Points, in no order, along strands that fork and pass close to each other.
In the rows, 100 means zero.
Points whose rows are less than 57.9 apart are linked; no others are. Some points are linked to none.
galo: 94; 66; 97; 101; 73; 113; 90; 99; 107; 87; 91; 79; 110; 94; 85; 119; 121; 119; 103; 89
Meral: 106; 101; 66; 85; 74; 112; 82; 38; 104; 95; 120; 108; 98; 107; 95; 141; 86; 124; 88; 109
muser: 121; 94; 111; 93; 115; 111; 123; 130; 137; 69; 95; 90; 74; 89; 135; 74; 119; 84; 99; 97
Zos: 100; 122; 104; 125; 88; 98; 91; 74; 87; 136; 120; 116; 95; 116; 90; 117; 94; 121; 86; 93
Vela: 113; 112; 139; 100; 131; 87; 97; 135; 139; 103; 95; 106; 80; 64; 168; 63; 113; 111; 88; 96
moged: 73; 72; 73; 103; 98; 111; 74; 72; 94; 113; 124; 123; 104; 86; 77; 132; 81; 123; 116; 120
Pefo: 65; 126; 95; 121; 108; 94; 93; 89; 75; 149; 115; 125; 97; 99; 94; 89; 74; 140; 94; 101
sona: 103; 145; 139; 103; 103; 89; 105; 124; 111; 128; 82; 98; 107; 117; 128; 67; 109; 112; 104; 84
Sir: 114; 104; 103; 96; 104; 95; 130; 130; 105; 107; 94; 105; 98; 94; 124; 85; 103; 99; 110; 113
vid: 119; 126; 108; 97; 115; 76; 116; 109; 72; 136; 98; 100; 109; 99; 123; 89; 95; 111; 96; 88
zimo: 151; 133; 100; 75; 101; 100; 123; 108; 97; 62; 67; 76; 109; 108; 126; 79; 101; 60; 94; 104
bave: 51; 93; 111; 138; 121; 105; 66; 123; 101; 132; 100; 108; 106; 73; 96; 83; 103; 102; 115; 76
Leb: 73; 87; 116; 122; 106; 120; 100; 114; 102; 110; 96; 127; 101; 83; 93; 101; 106; 101; 139; 87
badu: 107; 104; 110; 108; 97; 99; 110; 116; 98; 115; 93; 95; 109; 83; 125; 90; 124; 98; 88; 73
Zibe: 133; 162; 90; 77; 92; 94; 77; 83; 80; 130; 67; 92; 134; 113; 120; 83; 86; 76; 94; 104
liv: 93; 86; 107; 130; 106; 93; 102; 116; 98; 105; 109; 98; 99; 86; 88; 113; 112; 95; 91; 94
pufav: 93; 134; 132; 114; 118; 90; 112; 116; 89; 135; 101; 114; 102; 120; 110; 68; 99; 125; 110; 99
turi: 97; 69; 82; 84; 91; 102; 113; 103; 93; 53; 120; 74; 85; 130; 77; 94; 101; 90; 85; 120
beke: 83; 114; 83; 112; 103; 91; 112; 101; 87; 139; 109; 128; 93; 93; 102; 98; 78; 121; 106; 117
rovu: 82; 73; 93; 106; 116; 101; 127; 129; 99; 70; 109; 103; 86; 84; 92; 91; 94; 72; 117; 102
Zarid: 126; 114; 70; 79; 92; 96; 105; 57; 94; 113; 120; 114; 98; 113; 106; 122; 83; 107; 75; 126
Votaz: 136; 101; 86; 83; 114; 85; 132; 104; 77; 86; 116; 92; 92; 111; 103; 100; 89; 87; 86; 109
namo: 73; 62; 78; 106; 92; 104; 74; 70; 94; 58; 128; 96; 86; 103; 53; 147; 69; 97; 117; 113
gizu: 90; 88; 112; 114; 120; 97; 118; 145; 117; 109; 102; 117; 94; 82; 115; 84; 99; 89; 127; 110
lopep: 99; 80; 82; 115; 130; 101; 136; 125; 79; 70; 121; 108; 90; 82; 95; 94; 80; 83; 110; 128
Ribo: 107; 103; 139; 111; 138; 78; 118; 148; 114; 106; 103; 105; 91; 70; 149; 74; 98; 108; 101; 102
vavi: 96; 93; 117; 107; 121; 106; 108; 124; 112; 104; 105; 106; 97; 57; 135; 78; 123; 105; 97; 73
pip: 123; 100; 84; 85; 91; 114; 137; 115; 110; 65; 88; 79; 91; 107; 112; 83; 104; 89; 93; 119
tefe: 119; 125; 85; 88; 57; 103; 96; 66; 104; 107; 79; 90; 113; 121; 97; 126; 95; 99; 93; 100
geraf: 114; 103; 109; 99; 85; 91; 82; 85; 101; 110; 92; 92; 97; 131; 74; 127; 109; 105; 98; 89
Zasuz: 86; 54; 90; 115; 89; 116; 87; 101; 96; 62; 124; 85; 93; 110; 60; 125; 105; 93; 109; 103
nede: 138; 118; 134; 74; 118; 78; 116; 125; 113; 84; 85; 89; 109; 89; 157; 79; 106; 86; 93; 85
Salo: 117; 116; 79; 79; 84; 99; 134; 73; 97; 72; 96; 97; 93; 125; 85; 113; 88; 88; 85; 116
supim: 73; 76; 115; 109; 126; 100; 106; 140; 116; 84; 96; 123; 94; 78; 105; 89; 95; 74; 134; 99
getod: 72; 69; 110; 132; 112; 101; 99; 113; 98; 92; 112; 113; 106; 74; 73; 110; 107; 84; 103; 118
pano: 65; 91; 139; 123; 130; 115; 82; 119; 139; 102; 95; 125; 88; 64; 128; 74; 117; 95; 118; 77
Kita: 86; 102; 92; 91; 87; 94; 78; 61; 105; 121; 106; 114; 87; 116; 74; 141; 86; 127; 111; 96
fam: 91; 80; 119; 106; 84; 83; 84; 101; 104; 106; 108; 104; 101; 115; 67; 132; 110; 108; 107; 101
liru: 130; 123; 73; 63; 88; 96; 129; 63; 85; 65; 97; 93; 104; 127; 103; 101; 72; 86; 81; 138
sodad: 70; 119; 114; 122; 114; 83; 101; 112; 79; 144; 97; 108; 105; 83; 97; 76; 88; 134; 90; 102
Zit: 139; 117; 102; 88; 109; 96; 121; 117; 103; 63; 84; 69; 96; 94; 125; 88; 113; 65; 89; 81
vopof: 63; 62; 90; 126; 98; 118; 69; 72; 89; 74; 122; 116; 102; 90; 57; 158; 68; 95; 127; 116
vin: 91; 94; 77; 104; 108; 94; 116; 99; 88; 107; 116; 122; 91; 87; 85; 114; 82; 101; 101; 126
rafi: 65; 58; 98; 115; 89; 120; 93; 119; 119; 73; 96; 92; 99; 72; 85; 103; 107; 86; 123; 92
zeka: 68; 51; 95; 125; 112; 115; 95; 105; 90; 76; 112; 112; 118; 73; 72; 117; 85; 77; 118; 122
tipo: 121; 104; 116; 103; 86; 97; 102; 105; 121; 102; 99; 93; 95; 126; 88; 109; 120; 89; 99; 99
mamun: 143; 123; 86; 85; 83; 109; 128; 95; 99; 72; 77; 77; 102; 120; 107; 88; 96; 70; 89; 116
Kiso: 99; 106; 97; 77; 92; 85; 89; 100; 98; 136; 84; 92; 113; 111; 99; 90; 114; 119; 98; 84
datop: 47; 92; 110; 136; 124; 105; 57; 109; 92; 140; 101; 113; 107; 89; 75; 94; 92; 114; 120; 94
Sul: 63; 57; 110; 118; 113; 118; 92; 124; 129; 51; 103; 102; 95; 67; 100; 92; 107; 62; 114; 94
gipul: 80; 111; 131; 115; 96; 99; 79; 112; 115; 124; 91; 92; 99; 93; 113; 84; 124; 116; 98; 48
nata: 49; 113; 100; 132; 103; 102; 73; 100; 84; 145; 110; 117; 100; 103; 83; 90; 81; 128; 110; 88
Nagav: 119; 107; 87; 73; 89; 96; 107; 97; 99; 114; 84; 88; 112; 115; 109; 96; 105; 92; 99; 100
doran: 107; 77; 72; 66; 94; 91; 111; 78; 87; 63; 124; 89; 87; 127; 77; 107; 90; 99; 84; 122
Viz: 118; 101; 129; 89; 122; 95; 107; 129; 145; 81; 97; 99; 72; 75; 152; 74; 123; 90; 93; 87
Sini: 123; 127; 76; 74; 100; 84; 85; 57; 88; 136; 103; 109; 103; 122; 102; 111; 89; 110; 82; 103
Tebim: 72; 113; 144; 123; 122; 103; 106; 128; 99; 128; 108; 119; 103; 98; 114; 61; 107; 123; 112; 85
Moso: 117; 114; 130; 102; 89; 97; 87; 111; 130; 106; 79; 86; 111; 117; 108; 90; 128; 91; 85; 82
Ris: 118; 78; 84; 71; 77; 103; 106; 102; 96; 85; 105; 78; 104; 118; 100; 101; 112; 95; 101; 97
Zutob: 89; 75; 63; 95; 94; 111; 90; 68; 89; 57; 123; 90; 73; 114; 56; 130; 81; 105; 96; 113
guso: 134; 123; 71; 55; 78; 91; 99; 57; 88; 81; 83; 87; 123; 118; 97; 114; 82; 75; 79; 118
mim: 71; 92; 105; 112; 90; 89; 71; 89; 110; 122; 97; 104; 89; 110; 67; 138; 94; 117; 118; 99
kibu: 111; 89; 85; 105; 116; 85; 136; 109; 81; 77; 119; 111; 85; 99; 89; 109; 86; 90; 99; 121
Zolu: 118; 126; 131; 100; 109; 96; 123; 129; 119; 110; 85; 98; 103; 95; 137; 73; 113; 109; 101; 105
nuro: 113; 108; 76; 86; 61; 98; 91; 72; 107; 83; 83; 79; 95; 122; 77; 128; 92; 91; 86; 98
Bir: 68; 83; 125; 121; 105; 101; 71; 125; 115; 119; 104; 101; 96; 82; 106; 90; 117; 108; 118; 60
Bab: 60; 66; 95; 121; 97; 111; 79; 95; 91; 108; 98; 111; 106; 70; 72; 125; 90; 106; 126; 96
filu: 118; 95; 96; 75; 86; 103; 114; 99; 95; 40; 90; 58; 103; 128; 88; 86; 113; 82; 84; 103
Fasu: 116; 79; 71; 75; 91; 103; 100; 84; 91; 94; 113; 97; 97; 125; 82; 108; 103; 106; 96; 109
gule: 100; 114; 83; 77; 87; 90; 87; 70; 93; 138; 90; 106; 100; 116; 87; 114; 98; 122; 103; 98
nula: 144; 135; 91; 66; 89; 98; 96; 87; 90; 117; 76; 94; 127; 123; 112; 95; 93; 78; 90; 116
Lobi: 97; 130; 117; 128; 89; 112; 88; 81; 83; 137; 98; 104; 101; 118; 91; 94; 107; 136; 90; 77
nul: 93; 64; 105; 94; 91; 111; 106; 112; 115; 74; 97; 84; 110; 79; 104; 93; 129; 108; 99; 91
lat: 83; 79; 121; 117; 130; 109; 95; 131; 130; 88; 105; 119; 85; 48; 138; 76; 115; 89; 108; 75
fazi: 106; 154; 110; 97; 96; 93; 101; 76; 73; 139; 94; 116; 111; 124; 107; 86; 88; 125; 86; 96
Voka: 151; 129; 102; 71; 109; 88; 98; 105; 88; 103; 73; 86; 138; 110; 125; 78; 101; 74; 85; 116
supit: 63; 78; 89; 119; 107; 114; 71; 78; 82; 124; 111; 128; 110; 86; 69; 127; 81; 117; 130; 101
patu: 73; 71; 96; 119; 83; 120; 87; 104; 112; 91; 89; 97; 102; 80; 75; 127; 111; 111; 124; 97
Kal: 114; 115; 79; 75; 54; 110; 74; 43; 102; 103; 94; 95; 109; 124; 95; 142; 88; 117; 99; 101
gol: 141; 121; 126; 74; 99; 88; 101; 116; 106; 98; 78; 84; 125; 109; 137; 81; 116; 71; 84; 97
safa: 102; 105; 100; 132; 92; 98; 106; 94; 88; 116; 121; 112; 94; 104; 89; 120; 103; 103; 88; 95
Zasu: 139; 124; 96; 93; 114; 86; 122; 97; 73; 115; 108; 96; 101; 104; 115; 101; 92; 97; 84; 107
ler: 132; 152; 123; 94; 97; 96; 101; 108; 97; 131; 72; 95; 117; 122; 130; 74; 104; 91; 99; 84
gizi: 90; 68; 70; 88; 90; 102; 86; 84; 90; 107; 117; 106; 95; 104; 79; 125; 95; 110; 110; 111
Leza: 109; 117; 135; 93; 99; 90; 87; 117; 138; 110; 84; 93; 100; 94; 132; 76; 134; 98; 79; 78
mozum: 75; 109; 140; 123; 134; 111; 91; 131; 121; 120; 105; 123; 89; 74; 138; 62; 110; 111; 118; 76
nafel: 87; 66; 85; 97; 96; 120; 119; 109; 95; 56; 98; 88; 98; 92; 83; 90; 115; 102; 100; 102
nonu: 69; 59; 69; 110; 103; 112; 88; 88; 91; 85; 123; 121; 110; 83; 72; 120; 79; 93; 106; 134
sapi: 125; 115; 102; 100; 101; 97; 121; 106; 104; 94; 79; 80; 103; 82; 125; 90; 121; 88; 80; 80
Matu: 116; 88; 96; 100; 112; 117; 134; 122; 116; 48; 99; 79; 73; 99; 107; 71; 108; 86; 100; 111
nuko: 83; 64; 62; 100; 100; 112; 98; 97; 84; 55; 123; 78; 84; 109; 62; 103; 90; 96; 95; 115
Viga: 80; 106; 110; 108; 102; 86; 92; 110; 96; 134; 86; 99; 106; 98; 94; 93; 109; 121; 102; 94
mibif: 118; 145; 119; 116; 94; 108; 103; 91; 84; 139; 100; 101; 112; 122; 105; 87; 109; 118; 88; 91
dosef: 99; 99; 60; 79; 92; 97; 96; 47; 98; 107; 131; 127; 95; 100; 93; 132; 81; 120; 82; 122
gir: 130; 112; 74; 67; 78; 98; 88; 57; 87; 66; 88; 69; 105; 137; 78; 119; 86; 75; 76; 106

Follow the links from the first point to the second, and from the first to the third. Name the last point that the two ways share.
ler / gizi / fam: Kiso
gol / Leza / guso: gule
supit / Zolu / Zibe: Nagav
patu / kibu / mibif: moged
Zibe / lopep / galo: Nagav
nonu / Zolu / dosef: Kiso
sona / Bab / nuko: Fasu
mamun / Zasu / nata: kibu

A fork is a point with three links. Follow the links from the first point to the second and name the forks in between, in order.
geraf / safa: gule > Kiso > Nagav > Fasu > moged
Zarid / nul: gule > Kiso > Nagav > Fasu > moged > patu
mozum / supit: sona > kibu > Pefo > Kiso > Nagav > Fasu > moged
gizi / tefe: Fasu > Nagav > Kiso > gule
Salo / gizu: gule > Kiso > Pefo > kibu
kibu / gule: Pefo > Kiso
Moso / Tebim: gule > Kiso > Pefo > kibu > sona
datop / geraf: Pefo > Kiso > gule
sodad / Leza: Kiso > gule

A fork is a point with three links, a tip a point with one. Leave the first point through the second and follow the links. Name the first fork or tip that comes.
fazi / mibif: moged
Leza / Moso: gule
Vela / Viz: sona
zimo / mamun: Ribo
Meral / Kal: Salo
gule / Kita: Leza
